The views of a scene show one set of named points, each view turned or mirrored, and shifted as a whole, with a little noise and some points left out.

Scene 1
View 1
z_808: [  1  -1  11  -9   6  -3  13  -9 -16  -8   6  -1   5   5  -4  -9  11   8
   8 -12]
z_510: [  4  13  -2  -8  20   2  15 -10 -12  -2   6  -3   1   4  -1 -21 -10  -6
  14   3]
z_710: [ -8 -10   0 -24  19   4   2  -6  -3  -9   7   0 -19   7   5  -7   0   8
  10  -8]
z_625: [  5  11   5  -6  19  -6  13  -8 -13  -4   8  -6   3   5  -5 -13  -2   0
  15   2]
z_549: [ -5  -7   2 -22  21  -1   2  -4  -4  -8  10  -3 -19   7   4  -6  -1   8
  12  -5]
z_874: [  3   6   4  -6   4   6  18 -13 -18  -6   1   2  10   3  -3 -19   4  -1
   7  -9]
z_923: [  0   0   8 -13  16  -5   9  -7 -12  -7   9  -5  -5   6  -3  -8   4   7
  12  -5]
z_94: [ -5   4 -11 -19  20  16  10 -11  -6  -3   0   2 -10   4   8 -25 -15  -8
  11  -2]
z_323: [ -4  -4   2 -20  21  -1   4  -5  -5  -8  10  -3 -16   7   2  -7  -2   7
  13  -4]
z_945: [-16 -23  -3 -31  -2  26   6 -11  -6 -14  -4  15 -14   5  11 -15   7   6
  -2 -28]
z_844: [-14 -23   2 -33  13   8  -2  -5   0 -14   7   4 -26   8   9  -2   7  15
   7 -16]
z_655: [  1   3   4 -12  14   0  11  -8 -13  -7   6  -2  -1   5  -1 -11   1   3
  11  -6]
z_718: [  6  19  -6  -5  22   3  17 -12 -12   1   4  -4   5   3   0 -27 -17 -11
  16   8]
View 2
z_718: [  9   0  25   6 -24  -6  -5  15  -5  21 -11   4   0  -4   8  -8 -18  -2
 -11  12]
z_710: [  6  -1   9 -14  -8   8  12   7   9 -14   0   8   1  -6  -2  -5  -9 -28
   4 -11]
z_94: [ 18  -3  17  -1 -18   1   0  10   5   7  -8  15  -9  -9   1  -6 -19 -13
  -3  -3]
z_549: [  3   0  15 -13  -9   7  11   9   4 -10  -1   2   8  -3   0  -6  -7 -26
   3  -1]
z_510: [  4   0  22   3 -21  -5   0  12  -2  12  -8   2   1  -5   7  -8 -13  -8
  -8   7]
z_655: [ -6   1  13  -3 -16  -8   6   8   0  -1   0  -2   5  -5   6  -6  -8 -15
  -5   0]
z_625: [ -6   1  20   0 -18  -8   3  13  -4   7  -4  -6   9  -3   9  -7  -8 -10
  -7  10]
z_945: [  3  -1  -8  -7  -8 -10  12  -5  16 -18   8  15 -14 -16   1  -1  -9 -24
   3 -29]
z_808: [-16   4   7  -2 -15 -15   9   4   1  -5   5  -8   7  -7  10  -6  -2 -14
  -6  -3]
z_323: [  2   0  16 -11 -10   6   9  10   3  -7  -1   1   8  -3   0  -5  -8 -24
   1   0]
z_844: [  4  -1   3 -18  -3   9  17   3  12 -25   5   8   1  -7  -4  -3  -6 -35
   9 -18]
View 3
z_710: [-16  11  -6 -24 -13   1   0 -16   9 -25 -11   4  -4 -11  10   2 -10  16
 -18  -2]
z_923: [-10   3  -4 -24 -10   6   5 -11   8 -11 -10   3  -4 -10   2  -5  -8   5
   1   7]
z_625: [ -3  -2  -3 -22  -3   2   0 -13   7   0 -10   3   0  -5   5  -7  -6   1
  14  10]
z_323: [-11   7  -4 -26  -7  -1  -1 -18   9 -18  -9   1  -3 -11  10   2  -9   9
  -5   2]
z_510: [ -2  -2  -7 -17  -4   0  -8  -8   6   4 -13   8   3   1  10 -10  -6   6
  11   7]
z_874: [ -9  -2  -7 -19 -14  12   7   2   7   1 -15  11  -1  -4  -3 -16  -7   4
   6  11]
z_945: [-26  15 -10 -20 -30  15   9   4   9 -26 -17  19  -4  -9   1  -9 -11  23
 -35  -4]
z_808: [-11   1  -3 -27 -12  12  15  -6   8  -8 -11   4  -7 -12  -6 -10  -7   0
   4  12]
z_655: [ -9   1  -4 -23  -9   6   4 -10   8  -7 -11   5  -3  -8   3  -7  -7   5
   4   8]
z_549: [-12   8  -4 -26  -7   0   0 -20   9 -21  -8   1  -4 -12  11   3  -9  10
  -8   1]
z_718: [  2  -4  -8 -13  -1  -3 -15  -6   4  11 -14  10   7   7  14 -12  -4   6
  15   7]
z_94: [ -7   6 -11 -14 -10  -2 -15  -5   5  -4 -15  13   6   4  17  -8  -8  17
  -8  -2]
View 4
z_625: [ -6   7  -4   7  -3  17   0  -6  24  11  -4 -13  -9  -3  15 -13  17   1
   9  -4]
z_808: [ -8   6   4   6   2  20  10   6  16  13 -13 -15 -13  -1   0 -14  17 -11
   7   2]
z_874: [ -4   4  -6  11   1  20   5  11  25   6 -13  -1 -15  -5  15 -11  16  -6
  12   6]
z_710: [  6  -1   5   4   2  12   6 -12   2   6 -11 -20  13  -9   0 -23  -3 -18
   5   5]
z_923: [ -3   4   2   5   1  18   6  -3  14  10 -11 -16  -5  -3   4 -16  11 -10
   7   0]
z_549: [  2   2   4   3   0  13   4 -15   7   9  -7 -22   7  -7   3 -22   3 -12
   4  -1]
z_718: [  2   5 -12  12  -4  15  -7  -6  33   3  -2  -1  -4  -9  33 -13  13   6
  12  -2]
z_844: [  7  -3  11   2   5  13  11  -9  -7   7 -15 -26  15  -9 -11 -26  -7 -26
   2   7]
z_945: [ 12  -8   7   9  10  14  14  12  -3  -1 -25  -7  10 -13  -9 -24  -8 -34
   9  23]
z_323: [  1   2   2   4  -1  13   3 -14  10   9  -7 -21   6  -6   6 -21   5 -11
   4  -2]
z_510: [  0   4  -8  10  -2  16  -3  -5  26   6  -4  -6  -5  -7  23 -15  12   1
  11  -1]
z_94: [ 12  -3  -8  11   1  11  -3  -5  19  -1  -7  -1  10 -14  22 -19  -1  -7
  12   7]
View 5
z_549: [  1   5  -3  11  11  -4  18   4   3  14   2 -12 -13  -5  -9  -6  11   7
   5 -11]
z_625: [  9   8  -5  22  -3  -2  10  11  -8   6   8 -13  -3  11  -1 -15   2   0
  -5   5]
z_710: [ -7   2   0   7  15   0  23   2   3  15   3 -11 -13  -7 -13   1  17   9
   9 -10]
z_874: [ -5   4  -3  21  -1   2   7   9 -16   3   7 -13   0  15  -3  -6  12   3
   1  20]
z_945: [-31  -5   3   4  20   6  19  -3  -6  12   4 -11  -8  -4 -19  16  33  14
  20  11]
z_844: [-15  -1   1   3  20  -4  19  -3   5  17  -3 -12 -19 -14 -12   3  25  14
  17 -11]
z_94: [ -2   5  -4  14   7  14  31  10  -5   8  18  -7   6   8 -18   4   7   1
   0  -2]
z_655: [  1   6  -3  18   3  -2  11   7  -7   8   5 -13  -6   7  -4  -9  10   3
   1   5]
z_510: [10  9 -6 20 -1  7 22 13 -7  6 14 -9  3 11 -8 -9  0 -2 -7 -1]
z_718: [ 12  10  -7  24  -4  12  23  16 -11   4  19  -8   9  18  -9  -9  -4  -6
 -11   5]
z_923: [ -1   5  -2  16   4  -4  10   5  -5   9   3 -14  -9   4  -4  -9  11   4
   4   4]
z_808: [ -4   4  -3  19   2  -7   1   5 -11   7  -1 -15 -10   8   1 -11  14   5
   4  14]
z_323: [  3   5  -2  12   8  -3  18   5   2  13   4 -12 -11  -3  -8  -7  10   5
   3  -8]

Which points are out of place in each view (at most two, in the order of its rows)? Write none if all are in place.
view 1 -> z_710, z_923
view 2 -> z_945
view 3 -> none
view 4 -> z_874
view 5 -> z_510
